Each row is a point on a landscape with many valleys, with its height.
A ball rolls from a point to the lowest of its 2 nearest points, and stops where none of them is lower. Distance is the straight distance between rows; heights are no part of it.
k_148 height 77.8: [ 92 133 121 162  71 117 133 114 111  80 109 153  54 152  73 119 131 159
 104 129 120 136  97 171 123 141  78  97 176  87 136 101 166 111 118 157
 111 152  99 126  90 122 150 164  98 134 192 160  86 125 192  95 130  85
 134 129  92  89]
k_745 height 55.3: [185 120 152 158  94 158 144 175 133 131 115 101 120 174 103 117 130 120
 114 173 127 132 153 116 104 154 113 125  63  95 136 157 128 115 138 101
  35 131 146 132 148 143 126  89  87 117 117 128 139 123 111  90 117 119
 106 147 166 154]
k_787 height 63.6: [ 99 116  95  72 138 117 133 123 125  73 121 134  72  90 104 129  98 171
 153 112 123 163 159  92 149  99  86 126 178 144  48 144 139 114 144 176
 145 113 139 121 145 144 136 166 131 124 117 109 145  57 108 137 192  68
 152 125  92  64]
k_925 height 41.0: [ 94 136 113 112 141 118 109 124 149 126 144 135  96 156 138 135 145 116
 118 108 120 130 178 125 128 107 149 125 135 101  76 168 141 170 130 162
 103 127 125 127 119 100  85 115  78 129 120 107 164 119  82 167 131 120
  99 136 108 154]
k_132 height 79.0: [154 119 115 134 137  95 149 137  26 150 163 153 114 149 102  95 198 104
 122 101 123 101 105 143  99 171 101 114 117 133 177 112 147 128 115  61
 160 173 116 117 106 176 177  90 156  88 191 171 128 181 123 118 125 128
 116  75 173  87]
k_43 height 24.8: [108 146 115 128 112  85 118 127 120 183 137 155 103 160 156 113 168 155
 119  65 108  90  90 142 126 135 102 133 186 113 131 128 157 130 116 160
 173 156  90 123  77 102 127 160 136 122 168 139 141 150 146 125 127 139
 136 143 127 114]
k_718 height 66.4: [129  88 140 133  84 138 129 114 161 123 153 114  50  89 123 116 107 130
 113 162  96 150 118 147 157 145 121 139 172 107 122 116 112 117 144 166
 148 139 161 145 112 144 195 180  96 126 114 149  95  55 163 125 157  81
  94 194  91 171]
k_954 height 78.7: [109 132 131 166 100  81 187 142  78  72 108 130  62 113  78 117 134 143
 150 154 148 159 113 169 146 128  97  90 150 139 128 108 145 117 119 145
 116 126  90 151 141 123 112 142 110 166 155 146 126  72 130 101 170  51
 128 134 108 109]
k_831 height 57.7: [ 87 175 136 139 135  98 192 160 129  56  88 158 163 127  91 123 132 146
 140 154 183 146 136 113 103 112 155 106 106 118 184 178  92 173 140 127
 122 113  51 149 131 133 128 131 136 137 140 152 110 159 144 132 167 124
  74 119 134  93]
k_715 height 61.8: [153 133 175  90 114 139 127 101 200 109  87 113 147 111 156 152  84 157
 137 156 131 132 120 141 102  55 121 129 114 178 132 142  94 166 139 157
 141 122 123 140 166 130 105  84 109 161  99 115 101 106 138 116 160 144
  85 126 159 181]
k_577 height 70.4: [ 90 125 109 125  79 128 136  81 216 179 123 142 109  94 100  97  84 120
 106 191  98 121 115 163 168 155 122 127 152  97 140  92 115  89 141 142
 106 134 172 120  94 150 183 174 102 151 139 109  54  99 150 172 146  65
  98 168  75 136]
k_408 height 35.6: [ 66 211 110 141 136  79 145 168 113 161  93 199 105 108 126  89 193 155
 155  92 176 128 167 167 103  79 126  82 133 115 138 153 144 192 124 184
 143 130  94 124  77 120  71 144 151 182 153 161 185 116 102 119 152 148
 151 173 139 128]
k_990 height 51.3: [ 86  80  82 138 109 171 102 106 141 128 152 105 103 107 146 145  96 131
  64 155 135 167 181 102 180 104 119  97  99 130  80 115 142 118  96 132
 147 136 168 118 175  83 123 114 113 145 100  77  89  75 143 144 115 101
 161 118 133 133]
k_976 height 24.6: [167 123 128 150 113 129 150  54  99 135 105 164  73 126 169 132 114 123
 133 151  94 121 152 170 110 155 164  70 150 132 154  83  90 118 118  86
 124 142 171 112 163 138 108 105 134 175 138 122 170 115 106  95 110 118
 155 124 110 156]
k_150 height 60.5: [150 136 139 112 135 131 120 142 150 212 116 134 144 185 111 113 177  86
 113 112 121  72 113 114  89 159 102 155 116  99 155 126 166  95 135 120
  88 145 124  95 129 110 133 109  67 110 159 111 147 151  91 124 116 148
 154 110 162 153]
k_31 height 53.1: [139  86 125  99 113 158 119  73 132 114 119 143  93 158  81 128 122 117
 133 125 103 150 180 100 142 114 152 134 167 121  52 111 150  94 153 139
  51  86 148 146 168 102 147 131 103 113 130 123 191  96  55 122 128  88
 139  89  83 127]
k_220 height 37.4: [110 119  99 142  92 161 112 134 148 130 175 133 102  98 167 142 122 103
  75 137 136 144 151 134 169 156 178 131 140  49 133 135  89 133 117 116
 135 118 143 103  91 111 133 168 111 127  85 115 106 113 145 151  76 101
 114 171 103 151]
k_830 height 44.4: [ 71 141 100 122  99 170  86 109 180 111 163 146  91  76 186 156  87 128
  98 126 170 171 179 104 192 118 190 117 135  96 112 116  83 155 106 145
 143 128 146  95 125  94 124 133 131 177  94  77  93 105 171 150  93 109
 139 154 103 140]
k_143 height 55.6: [113 157 124 130 139  63 158 106 167 165 107 171 154 109 166  93 133 105
  92 131 144 109 165 170 139 122 124  81 121 125 217 134 157 166  80  97
 148 144 108 105 123 162 133  24 156 163 118 175 112 155  83 149 106 135
 137 166 137 119]
k_484 height 33.6: [134 150 123 148 143 137 137 147 140 102 131 101 113 121 115 163 120 120
 134  88 141 163 142 148 146 114 185 138 114  97 123 146 117 166 139 131
  95 123 104 170 134  94 125 182  86 129 119 133 141 123 108 152 137 116
  93 142 135 155]
k_752 height 73.1: [109 130 118 129 100  81 188  95 179 134 106 172 138  95  87  94 119 129
 126 153 128 115 128 174 157 141 120 139 154 127 179  96 123 118 166 177
 143 133  84 145  92 135 172 174 117 134 155 142  57  93 140 167 172  69
 116 166  66 132]
k_373 height 24.2: [145 169 150 168 135 147 136 159 149 127 140 100 110 127  95 148 105 106
 115 114 117 151 120 160 186 123 184 179 163 106  57 137 134 123 171 158
  55 116 130 178 102  78 147 213  73 116 127 140 134  75 107 171 152  89
 111 178 110 164]
k_258 height 64.1: [136 103 110 122 148 157 113 111 132 199 168 143 144 167 142 114 172  89
 112 139 131  79 105  88 121 165  98 149 120 131 158 109 150 103 121  99
 150 164 165 102 111 108 130 122 167  87 147 151 177 165 121 137 102 168
 197 118 138 167]
k_517 height 56.5: [111 108 121 140 152 122 140 106 137 141 120  96 148  63 151 125  92 120
  98 130 113 136 168 150 162 106 135 135 134 121  91 114 166 108 115 109
 148  99 156 135 191 117 111 125 132 169  71 111 108 104 118 189 134 125
 121 128 141 125]
k_163 height 65.0: [129 116 134 126 148 153  70 179 121 141  94 109 139 196 114 160 164 142
 116 108  85 128 123 110  91 125 159 118 107 129 136 134 103 156 135 103
  87 169 110 137 108 128 128 175 116 108 154 110 121 172 174 109 125 190
  92  85 116 118]
k_552 height 87.8: [111  95 101  65 169 139  82 115  79 138 147 133 162 168 163 163 142 100
 119  83  81  97  91 120 120 135 109 167 121 179 118 147 113 121 127 133
 217 181 132 117 111 121 139 124 126  97 129 101 122 145 122 156 134 148
 160  79 159 125]
k_418 height 84.4: [112 129  81 139 151 142 153 120  75  55 107 110  85 109 117 157 104 174
 126 113 132 149 155 115 165  95 169 106 174 137  81 116 123 136 122 121
 135 132 122 167 139 105 137 187 171 145 125 146 155 146 177 131 129 107
 114  90  92  72]
k_944 height 82.1: [169 117 111 119 171  84 130 107  12  93 168 109 144 150 123 120 184 101
 152 124 136 135  90 125 104 120 159 110  90 159 169 122  87 171 124  82
 170 135 105 146 112 195 164 113 180 102 157 152 152 145 135 106 112 142
 128  57 156  96]
k_380 height 58.3: [131 163 154  82 148 122  99 163 215 157  80 165 182 105 170 137 101 169
 119 112 129 123 124 146  97  74 131 128 103 165 153 157  92 152 123 156
 146 118 128 119 115 149 118  84 124 142  96 134 122 114 124 118 138 186
 110 155 137 168]
k_948 height 42.5: [158 160 155 111 155 117 100 194 118 166 167  86 144  96 166 140 128 169
 148  59  95  97 101 153 132 113  95 155 110 154  95 149 150 140 126 155
 147 125 152 119 147 107 118 103 124 126 111 117 158 112 115 139 139 161
 134 169 147 171]
k_802 height 62.9: [163 132 151 124 103 131 148 152 226 172 100 103 133 132 136 104  77 142
  99 187 127  94 143 136 117 149 112 123 107 116 184 160 114 113 148 121
 111 112 139 129 144 185 171 106 136 127  82 162 127 127 156 114 125 146
  20 177 105 141]
k_700 height 42.4: [137 162 136  77 136 136 133  91 118 125 108 143  75 124 140 137 120 117
 154  94 107 102 170 130 129 131 138 167 170 120  62 111  93  78 157 141
 147  97 157 172 155 121 100 146 138 132  86 129 218  92  59 206 140 105
  95 121  63 133]
k_350 height 11.8: [161 191 194  80 149 152  75 127 145 180  98 136 128 153 184 155 146 110
 188 102 114  76 117 134  97 150 178 122  84 173 143 170  71 154 134 159
 119 147 209 103  85 137  88  85 152 176 117 134 180 140 124 110  83 188
 190 116  98 178]
k_670 height 72.1: [123  93 125  61  97 148 115 104 122 102 104 168 111 181  95 147 161 131
 133  83  78 115 119 107  88 125 116 153 199 123 139 134 114 132 144 157
 171 111  78 121  94 135 163 212  88  86 159 143  97 147 152 120 176 154
  78  93  95  93]
k_650 height 87.3: [ 93 108  63 107 149 149 111 114  94  50 107 144  90 144 129 158 140 152
 116 107 135 121 135 113 148 109 141 125 188 141 127 115 116 123 102 143
 188 131 107 126  97 108 109 172 168 114 167 116 114 156 177 143 120 127
 140  67  62  72]
k_210 height 71.9: [152  90 131  56 100 139 118 108 141 153 133 131  88 117 150 110 104 158
 166 122 137 130 115 123  76 145  65 153 142 121  68 135 136  83 122 145
 142  99 143  84 145 167 130  98 106 119 109 109 105 149 126 125 142 121
 111 106 120 103]
k_816 height 48.1: [162  95 134  93 145 154 123  87  99 151 100 127 107 153 116 133 127 107
 125 132  78 101 158 113 106 125 121 176 148 121  74 108 116  83 167  89
 113  88 184 185 170 115 110 134 137  97 116 108 207 125  77 139 120 134
 100  98 118 136]
k_424 height 75.7: [118 139 122 156 112  78 196 108 148 125 118 151  97  84  95  99 119 139
 162 154 144 146 138 193 169 126 111 108 139 124 126  88 124 115 142 150
 101 146  91 160 113 118 134 177 151 171 139 127 125  70 137 152 177  52
 122 166  87 132]
k_588 height 46.5: [ 85 119  88 142 128 124 134 141 144 124 159 140 124 171 118 112 148 132
  85 138  96 131 207 113 144 122 131 142 117  70  93 169 141 110  94 119
  70 124 138 120 126 112 126 121  72  99 117  77 128 147  98 192 118  90
  85 104 115 140]
k_825 height 69.6: [ 89 117 111 171 132 147 114 123 160 111 105 110 177 123 104 153 103 140
  86 165 163 160 139 114 144 118 149 116 122 113 139 105 143 142 112 100
 135 107  98 149 121 108 132 134 163 154 129 134 104 194 181 134 108 152
  96 106 152 106]
k_512 height 85.3: [158 119 100 101 187 121  89 122   9 128 154 120 157 152 149 134 178  94
 165  95 108 122  88 112 110 144 123 159 102 191 132 125  88 137 126  93
 180 159 141 131 111 153 158 123 146 101 142 107 149 137  98 133 122 147
 159  47 171 130]
k_899 height 51.0: [154  97 165 140  97 154 155 121 147 119 115 122  78 181  78 120 134 133
 135 172 157  97 134 105  90 147  81 165 110  81  80 122 168  86 132 114
  75 114 131 142 188 135 134 107 104  97 139 113 145 158 124  88 144 125
  80  95 133 111]
k_847 height 29.0: [101  80  96 141 111 149 127  92 157 138 171 133 181 129 140 143 122  58
  89 146 108 145 129  87 149 153 169 168 184  78 137  96 119 116 139 116
 142 121 116 100 113 119 148 193 105  95 147 113  81 127 116 164 108 133
 120 126 130 137]
k_979 height 53.5: [136 177 134  77 150 120  94 137 171 185  94 153 137  78 190  92 123 161
 145 101 113  99 166 137 105 112 122 105  90 153 168 130 102 157 121 132
 153 123 187  94 137 174  80  72 146 167  91 152 168 135 106 110 134 183
 135 163  97 139]
k_178 height 87.2: [127 158 152 107 135 109 157 124 211 127  96 157 204 150  99 119 128 128
 154 136 114 101 123 172  79 133 179 133 126 123 179 155  89 147 136 133
  76 107  92 118 121 138 105 123 103 127 154 132  81 138  96 126 142 134
  53 120 101 168]
k_827 height 67.4: [ 68 122 129 181 125  98 122 141  72 184 119 102 131 135 129 114 158 132
  90 129 151 149 131 124 146 126  67  90 133 134 120 125 205 120 100 123
 141 180 105 130 117  97 140 133 168 162 137 166 130 134 162 108 113 151
 203 160 169  86]
k_232 height 68.6: [180 124 187 151 128 174 161 121 156  86 120  54 151 100 111 141  64 136
 159 166 173 169 133  93 167  98 166 126  84 112 101 133 104 118 154 126
 105  63 130 160 186 145 115 155 139 129  59 135 127 134 139 127 138 134
  92 124 135 122]
k_365 height 75.0: [137 103 138 107  97 134 104 104 146  89 115 126  74 165  87 131 125 162
 129 134 123 157  99 142 103 122 119 119 166 106 123 125 136 119 141 156
 117 116  97 133  89 127 149 195  83 109 164 135  92 150 178  95 150 119
 102 131  94 118]
k_331 height 70.0: [107  87 108 157 171 127 109 180 114 187 168 105 228 111 159 115 139 100
  99 138 168 162  77  68 148 166 148 145 114 127 193 128 127 145 128  93
 166 148 104  87 101 129 166 148 173 109 118 146 123 132 145 132  90 194
 168 170 148 128]
k_383 height 57.9: [ 92  91 108  77 129 114  90  89 123 119 135 146  76 133 109 125 114 141
 100  94 121 148 195  92 127 104 139 114 170 135  47 119 188 110 111 135
 100 102 173 136 161 122 103 117 120 136 108 104 147  79  97 155 141  80
 162  78  54  80]
k_680 height 61.4: [ 80 142 108 122 136 137 120 130 146 149 108 126 187 138 133 140 133 121
  85 125 132 104  99 137 141 107  89 117  94 181 139 106 149  92  99 128
 153 167 120 109 120 106 142  98 150 137 173  69  68 148 176 103 133 149
 197 136 160  91]
k_159 height 82.2: [144 147 128 142 129  95  77 183  68 118 137 128 168 127 110 116 136 137
 114 131  98 169  60 162  93 168 124  92  51 127 186 136 106 115 100  75
  60 169 136 100 101 201 180  88 104 141 166 104  63 131 135 128  96 147
 143 100 138  85]
k_759 height 47.0: [179  94 141  98 131 105 116 124 101 113 159 105 139 102 203 150 108 127
 138  97 108 108  88 152 149 122 147 120 172 177 132 159  92 157 149 159
 211 137 101 113 111 154 160 113 142 114 100 185 142 111 140 112 139 143
 117 150 154 162]
k_684 height 65.7: [197 113 154 148 129 179 152 107 170 117  97  79 139 122 122 135  93 125
 110 197 141 151 140 119 120 120 157 114 106 121 137 147  87 141 168  89
  96  91 120 154 161 169 156 151 134  97  92 162 119 141 150 109 145 154
  36 144 150 163]
k_108 height 69.7: [163 119 187 110 118 119 145 114  97  82 118 103  96 149 126 134  67 165
 212 137 126 157 117 128 102  92 112 150 132 143  83 120 128 144 134 159
 104 100 115 142 173 136  58 120  67 143 126 126 124 108 126  78 183 101
 102 107 134 127]
k_550 height 56.4: [163 140 136 165 133 115 143 201  78 141 129 116 128 158  88 101 167 122
 140 104 137  96  76 129 116 160  69 145 111 136 156 128 167  92 169 116
  80 144  96 115 135 131 141 126  90 100 166 130 147 128  93  93 110 117
 169 159 195 118]
k_630 height 40.4: [153 113 165 153 146 127  85 137  90 183 156  74 101 132 182 132 109 120
 139 109 102 114 138  98 126 137 164  86  86 174 148 148 105 167 127 109
 116 155 189 139 150 129 107  82 128 138 109 162 156  96 136  71 129 164
 169 154 126 177]
k_558 height 54.7: [121 150 121 147 113 149 123 100 168  98 120 150 169 155 125 139 124 130
 151 117 152  89 158 121 127 118 142 171 117 110  97 110 149  95 112 134
  84 112 165 146 180  80  81  65 141 129 150  45 141 156  80 142 108 109
 158  94  99 112]
k_842 height 23.6: [140 136 119 131 133 120 126 147 150 141 162 109  78  89 134 126 139  99
 108  82 130 122 147 131 189  95 149 179 204 102  59 124 138 118 157 156
 149 113 144 160 136  75 153 172 107 103 101 125 181  69  96 181 156  80
 115 182 104 176]
k_887 height 84.5: [ 99 131 145 125 114 101 104 139 134 113  95 163 175 175 116 112 147 114
 109 131  97 148 113 150  71 140 138  79  92 125 195 148 134 162  98  75
  66 183 106  83 117 188 148  63  78 131 154 135  48 152 128 117 138 141
 138  93 124 106]
k_147 height 53.2: [ 67 159  98 118 121 103 187 158 128  63 101 154  97 105 122 137 142 150
 162 111 217 159 147 102 134  68 117 116 126 128 121 161 114 168 128 188
 165 112  84 127 122 102  99 117 147 137 130 141 138 120 140 112 160 118
 112 133 163  94]
k_476 height 67.8: [111 122 121 116 172 124 132 105 180 139 107 110 215 143 134 143 126  94
 108 130 178 106 138 113 130 123 164 149 105 120 151 127 138 135 126  97
 141 108 109 136 156  99 108 100 171 139 132 102 134 200 115 157 113 174
 121 128 169 137]
k_109 height 28.6: [158 136 170  76 159 154  33 141 169 174 111 105 180 146 184 163 132  89
 124  93  88 102  87 136 109 135 178 116 119 180 164 144  82 138 139 130
 160 175 161  85  90 153 129 125 159 134 100 118 109 145 134 132 107 195
 172 123 121 179]
k_760 height 34.0: [148 124 108  82 137 113 142 101 158 100 161 152  55  90 164 145 141 100
 165  83 149 127 172 129 164 113 162 178 193  86  80 140 100 136 142 174
 172 108 119 146 110 120 123 151 133 129  91 143 192  78  81 185 158  78
  88 154  76 177]
k_578 height 74.6: [164  87 159  78 103 126 116 110 125 159 118  88 114 122 124 114  90 158
 189 137 150 125 136  81  96 140  94 146 122 149  88 121 188  94 136 123
 151  88 167  98 188 158  67  60 101 131  78 129  96 136 104 116 161 143
 165 123 134 102]
k_315 height 68.4: [105  64 129  74 100 133 100 113 164 107 166 123  65  97 118 125 101 163
 179 130 129 154 120  84 115 106  75 171 183 117  58 124 156 101 145 164
 129  93 139  95 131 154 150 146  94 110 133  95 112 113 117  92 123  78
 158 123  97  87]
k_844 height 25.1: [ 71 149 113  96 118  67 121 160 134 163 127 188  38  85 140  99 189 154
 115 110 176 117 175 122 132  90  71  98 165 102 115 144 148 148 122 202
 175 131 120 100  90 153  64 158 156 130 125 164 168  82 129 146 142 131
 135 165 131 135]
k_448 height 75.6: [160 122 114 170 122 173 109 201  93 144 173  79 129 118 138 134 116 144
 130 160 130 163 129 110 126 176 124 121  63  80 122 145  96 115 136  54
  89 113 211 128 131 158 147 127 154 123 100  81 135 151 142 149  64 140
  95 137 127 132]
k_697 height 51.8: [117 169 123 138 153  71 144  91 110 180 140 154 117 133 147  85 187 106
 126  96 146  81 127 136 133 139 117  90 108 122 179 142 166 162  94 110
 145 170 133 135 120 148 135  47 159 147 147 152 146 158  87 130  98 129
 152 136 139 146]
k_250 height 61.2: [170 103 125 161 108 142 137 166 101 131 184 101  86  77 144 128 109 125
  98 129  97 126 105 141 157 149  95 154 125 144 136 131 120 107 153 118
 143 126 150 122 142 141 179 161 130  80 106 154 141  88 130 108 119 102
 102 182 147 173]
k_796 height 60.2: [108 127  80 139 152 125 146 133 124 125 112  99 223  66 140 134 119 112
  79 125 108 181 120 161 166  93 149 110 111 150 153 144 132 137 122 109
 160 115 103 132 158 117 142 138 121 147  93 104  83  98 113 165 128 117
 141 128 160 113]
k_932 height 71.8: [129 127 106 205 114 159 154  66 161 137 107 144 123 140  76 118 120 128
  69 165 142 111 157 142 139 157 146 106 171  96 107  73 135 122 105 110
 101  86 124 174 106 108 147 187 156 122 135 152 146 188 180 145 108 116
  73 112 116 110]
k_101 height 33.3: [131 169 152  81 145 124 100 174 139 200 109 127 139 139 163 140 154 149
 111  74  94  62 105 122 119 126  98 148 175 142 100 155 162 107 154 157
 166 146 135 116  97 107 131 171 159 110 138 130 149 136 138 140 147 175
 154 152 132 129]
k_675 height 47.7: [ 74 126 125 117 133 110 133 133 131  73 119 170  87 130 121 119 125 124
 130 143 169 186 178 114 125  72 108  88  96 147 104 165 148 168 102 160
 122 139 108 108 137  94  86  80  91 155 134 110 115 105 116 135 151 116
 149 117 140 110]
k_870 height 47.1: [ 92 156 157 123 141 107 142  65 135 167 109 159  95 145 151 113 184  83
 147 106 174  84 167 105 110 136 140  72  96 146 154 137 147 164  85 136
 163 146 138 159 121 103  84  54 170 176 112 165 181 151 124 127 122 143
 165 138 122 157]
k_800 height 73.6: [166 138 167 167 146 112 164 120  75  41 141 118 106 131 112 158  90 159
 217 135  98 123  87 174 155 127 166 164 132 120  87 111 117 144 135 151
  78 102 104 190 127 135  96 152  90 129 141 124 127 123 126  99 147  78
  79 105 102 131]
k_905 height 64.5: [ 70 118 156 171 136 105 110 155 106 135 137 115 150 153 115 125 122 145
 118 142 157 151 100 124 129 106  64  77  71 175 115 123 176 128  81 125
 152 189 101 121 128  80 125  82 163 150 135 123  92 152 187  93 135 143
 165 135 158  92]
k_762 height 59.6: [132 146 154 203  87 129 118 150 179 138 135 122 125 137 121 125 100 167
  90 182 112 126 127 176 106 161 127 132 102  96 157 127 110 108 116  98
  67 143 147 129 126 136 151  88 144 139 115 134 115 110 142 111  80 135
  82 172 115 167]
k_562 height 61.3: [120 141 143  95 141 147 124 161 146  75  94 139 143 200 108 158 158 124
 148 126 170 114 129  69  84 123 144 125  86 152 150 174  86 152 148 129
 107 130  72 125 129 120 134 140 127  98 156 110 107 184 155 115 171 156
 100  84 166 102]
k_913 height 36.3: [164 145 126 127 124 104 169 107 121 157 145 134 113  78 164 108 118 135
 156 127  81  77 151 186 131 147 128 121 140 145 164 103 112 130 113 107
 134 165 156 119 170 143  98  81 140 143 107 115 164  88  79 133 130 104
 127 154  94 171]
k_119 height 28.4: [135 175 186 112 144 131 113 128 125 137 125 104 137 154 169 135 137 113
 165 105 122  80 124 100 137 122 140 127  64 203 138 160  83 139 109 156
 143 169 184 135 142  87 100  57 157 148 114 109 163 114 144  72 134 178
 191 140 129 188]
k_287 height 63.5: [ 80 130 107 126 113 108 164 153 137  93 136 148 227  74 134 127 100 125
 121 152 150 160 106 155 124 121 137 142 115 122 190 125 140 120 109 111
 137 118  89  93 152 128 123  82 103 148 105  97  44 133 115 171  95 104
 162 115 181  94]
k_388 height 42.0: [ 51 188 135 146 129  85 129 105 162 158 128 196  58 143 141 100 175 122
 113 110 184 107 198 100 131  83 153  75 119 106 133 131 162 203  95 165
 126 135 128 152  74  96  48  97 162 180 132 153 176 139 114 132 140 143
 137 153 121 151]
k_137 height 40.8: [111 100 118 206  85 182 115 150 153  88 160 110 136 111  55 117 106 137
  73 177 174 165  85  95 143 179 101 161 159  94 121  78 133  73 137 153
 112 105  88 121  95 106 156 191 141 103 150 120 119 133 146 122  95 106
 130 136 143 115]
k_542 height 50.5: [168 173 143 109 149 105 133 213 102 141 123 118 133 108 128 119 161 146
 177  74 126 111  91 134 109 144  72 149  93 160 147 159 152 125 143 152
 128 105 103  91 128 140 115  97  79 124 121 123 155  95 104 116 147 142
 168 180 179 126]
k_433 height 58.4: [114 139 129 129 120 150 105  95 166 139 120 161 153 161 139 146 133 122
 132 147 143 117 111 129 109 122 108 113 143 124 133  83 154  98 111 138
 112 145 149 108 130  75 112 109 146 158 173  66  94 149 140 118 113 134
 190 111 134 118]
k_223 height 79.1: [152 123 121 153 153 104  81 163  79 133 156  91 170 138 106 108 136 157
 138 148 120 160  90 160 105 134 127 103  41 118 132 126 110 142 106  64
  90 157 198 149 125 188 159  87 165 142 113  82 111 149 163 126  92 169
  94  66 138 110]
k_248 height 77.5: [171  97 130 146 119 149 127 115 101 160 161  79 123 105 133 113  94 147
 136 191 110 135 143 107 118 159 109 104 109 124 112  87 156  97 139  78
 124 108 198 121 193 150  96  87 124 113  85 176 118 119 123 110 127 139
 131 142 142 120]
k_221 height 36.0: [175 111 148 137 136 135 112  96  69 159 125 136 111 132 154 132 134  89
 133 125  59 140 102 147 107 139 132  89 113 171 150 108 109 136 130  95
 117 169 165 122 120 137 129 107 113 149 151 147 162 115 108  76  94 152
 202 122 155 161]
k_130 height 81.1: [155 141  85 173 124 185 175 105  93  28 110 102 142 141  80 158 109 140
 138 161 140 171 122 117 161  93 163 157 142 145 100 101  95 128 139 134
 112 105  98 173 132 128 143 217 135  95 160 143 115 141 168 100 135 104
 129  68 137  91]
k_833 height 11.3: [ 88 172 128  90  90  87 115 134 116 175 106 191  46 142 126 121 174 159
  98  76 130  97 159 111 128 121  59 109 154 101 106 145 192 123 104 187
 139 138 138 107 105 115  88 139 115 100 168 133 160 110 135 148 146  96
 156 120 107  98]
k_706 height 65.6: [128 129 188 138 125 126 158  80 129  98 106 119 130 105 135 135  43 190
 174 173  98 157 132 177 112  80 137 104 121 166 110 127 107 166 143 147
 114 118 130 141 155 163  84 116  82 179 109 116  88  94 138 119 160 126
 107 134 110 161]
k_25 height 67.3: [118 122 134 128 155 133  94 152 147 213 146 109 200 128 128 101 169  98
 127 142 145  94  87  90 140 160  94 151  85 151 211 134 162 103 121 118
 161 152 119  93 110 119 154 100 171 103 115 146 154 150 151 103 121 174
 198 165 156 123]
k_318 height 70.8: [121 110 116 163 151 145 114 173  79 155 165  92 161  97 125 129 139 104
  65 147 159 192  99 114 162 129 109 116 119 137 138 139 165 137 130 126
 159 160 105 104 110 108 162 154 150 133 113 182 137 124 147 126  92 166
 194 187 176 141]
k_48 height 74.2: [123 119 125 171 121 129 144 109  61 139 124 136 105 164  84 119 148 153
 102 127 125 124 148 132 128 153 107 126 173  74  96  95 181 129 122 100
 102 118  94 191 119 111 128 158 160  94 157 171 168 172 139 123 109 115
  73 104 116  91]
k_524 height 86.0: [125 123 158 123 119 113 129 121 178 150  94 170 202 174 135 144 153  97
 135 131  79 138 110 140  80 161 176 105 153 121 204 120  88 163 120 103
  78 161 102  87 106 135 128 120  81 124 159 117  74 129  98 104 122 162
 111 121 113 129]
k_251 height 54.9: [196 100 115 134 125 127 153 138  90  98 151  80 133 119 151 129 130  98
 146 125 107 118  64 159 165 109 129 141 138 171 153 128  94 146 144 122
 170 128 103 114 135 147 153 130 105 104 108 149 150  89 110  84 121 114
 132 157 183 177]
k_736 height 34.8: [101  83 106 175  78 154 144 104 179  91 168 140 170 112  89 131 115  97
  94 145 149 140 130 105 135 176 150 186 188  82 146  54 114  87 130 133
 131 105 112 117  79 103 169 206 138 117 155 130  60 126 158 148 106 107
 116 120 100  90]
k_425 height 89.8: [ 93 103  79  63 144 152  97 101 112  69 113 126 136 161 155 173 135 129
 134  94 133 137 130 115 139  99 136 137 135 190 110 140  99 144 123 165
 218 144 115  93 108 105 141 153 137 111 141  91 118 154 169 144 148 147
 159  64 133  96]
k_161 height 68.8: [124 123 138 137 139 134 129 156  86 111  98 142 167 171  86 149 141  98
 131  96  60 111 102 132  94 134 160 137 177 134 147 113 102 121 155  93
 126 131  93 155 104 145 154 233 117  84 171 156 116 137 142 120 142 160
  97 113 128  99]
k_17 height 77.4: [162 150 121 190 147 159 188 147  70  33 142 114 133 135  99 145  77 125
 195 147 134 137  64 157 204 106 172 191 117 125  94 114  90  98 151 148
  75  82 108 187 114 135 136 199 117  90 160 137  81 116 133 122 122  56
 104 102 139 149]
k_906 height 76.4: [138 103 132 116 145  79 144 101  64 130 131 137  87 151 120 112 173 139
 137 117 111 110 137 131  93 155  91 106 148  94  94 129 189 115 105  85
 141 125  99 162 136 142 130 101 154 107 149 173 151 184 104 125 126 121
 112  82 138  85]
k_883 height 50.8: [ 88 139  68 133 138 110 148 130 145 120 157 143 190 131  97 128 125 110
 120 104 127  99 173 147 139 148 135 173 132  68  93 130 167  99 107 114
  85  98 128 128 154  91 126 102 129 119 128  82 134 171  78 187 101  74
 116  83 103 116]
k_865 height 65.9: [ 85 157 102  99 146 129 129 125 159 104 116 173 229 111 134 130 140  88
 141 113 174 129 133  96 115 132 163 142  97 152 168 134 116 124 126 133
 169 100  88  94 136 104  92  84 147 159 126  82  82 181 109 166 108 149
 186 102 159  82]
k_869 height 46.3: [167 149 137  96 129 109 138 130 117 134 156 153  95  59 195  99 133 139
 207 113 106 121 140 152  99 146 122  97 108 151 167 149  94 168 117 117
 139 112 165  89 145 151  84  55 127 164 103 139 178 102  95 113 123 146
 137 165 107 151]
k_873 height 80.0: [170  98 120 163 112 171 165  95 109 140 128  84 150 119 115 122 104 124
  95 163 126 138 121  88 122 135  68 125 123 170  88 114 158 119 128  84
 119 102 151 150 183 120 116 124 143  91 123 136 168 102 110 123 121 149
 137 140 194 160]
k_897 height 38.5: [188 126 149  96 140 151  64 147 158 152 121  97 170  91 196 163 109  96
  93 100 105 106  83 127 146 120 168 110 168 178 158 139  96 126 156 146
 212 137 116  90 105 147 172 145 148 118 113 149 101 128 156 115 150 160
 155 170 131 134]
k_514 height 46.6: [149 104 119 178  84 176 158 138 142 123 139  93 117 123  40 114 106 140
 121 178 150 142 118 115 118 180 103 173 125  85  74 124 153  57 164 109
  81  79 145 179 115 146 154 160 153  99 120 139 130 159 144 110 107 108
  68 124 133  96]
k_581 height 72.3: [187 132 140 135 157 161 142 193  98  76 143  98 143 113 142 123  94 139
 164 185 159 161 121  89 143 142 157 161  47  93 155 152  95 132 140  92
 106  81 147 141 162 160 126 126 129 122  86  89 129 152 138 126  74 137
 122 110 132 135]

Two balls start at each pair of points below. Name the first point that both come to, or write -.
k_887 and k_865 => k_847
k_425 and k_944 => -
k_706 and k_578 => -
k_148 and k_905 => k_925

Write out the way that a ball takes from each point below.
k_787 => k_383 k_31 k_816 k_700 k_760 k_842
k_827 => k_905 k_680 k_433 k_558 k_883 k_588 k_925 k_484 k_373 k_842
k_552 => k_512 k_944 k_132 k_906 k_48 k_932 k_825 k_476 k_865 k_287 k_796 k_517 k_990 k_830 k_220 k_847
k_524 => k_887 k_159 k_223 k_448 k_581 k_232 k_684 k_802 k_762 k_745 k_899 k_514 k_137 k_736 k_847
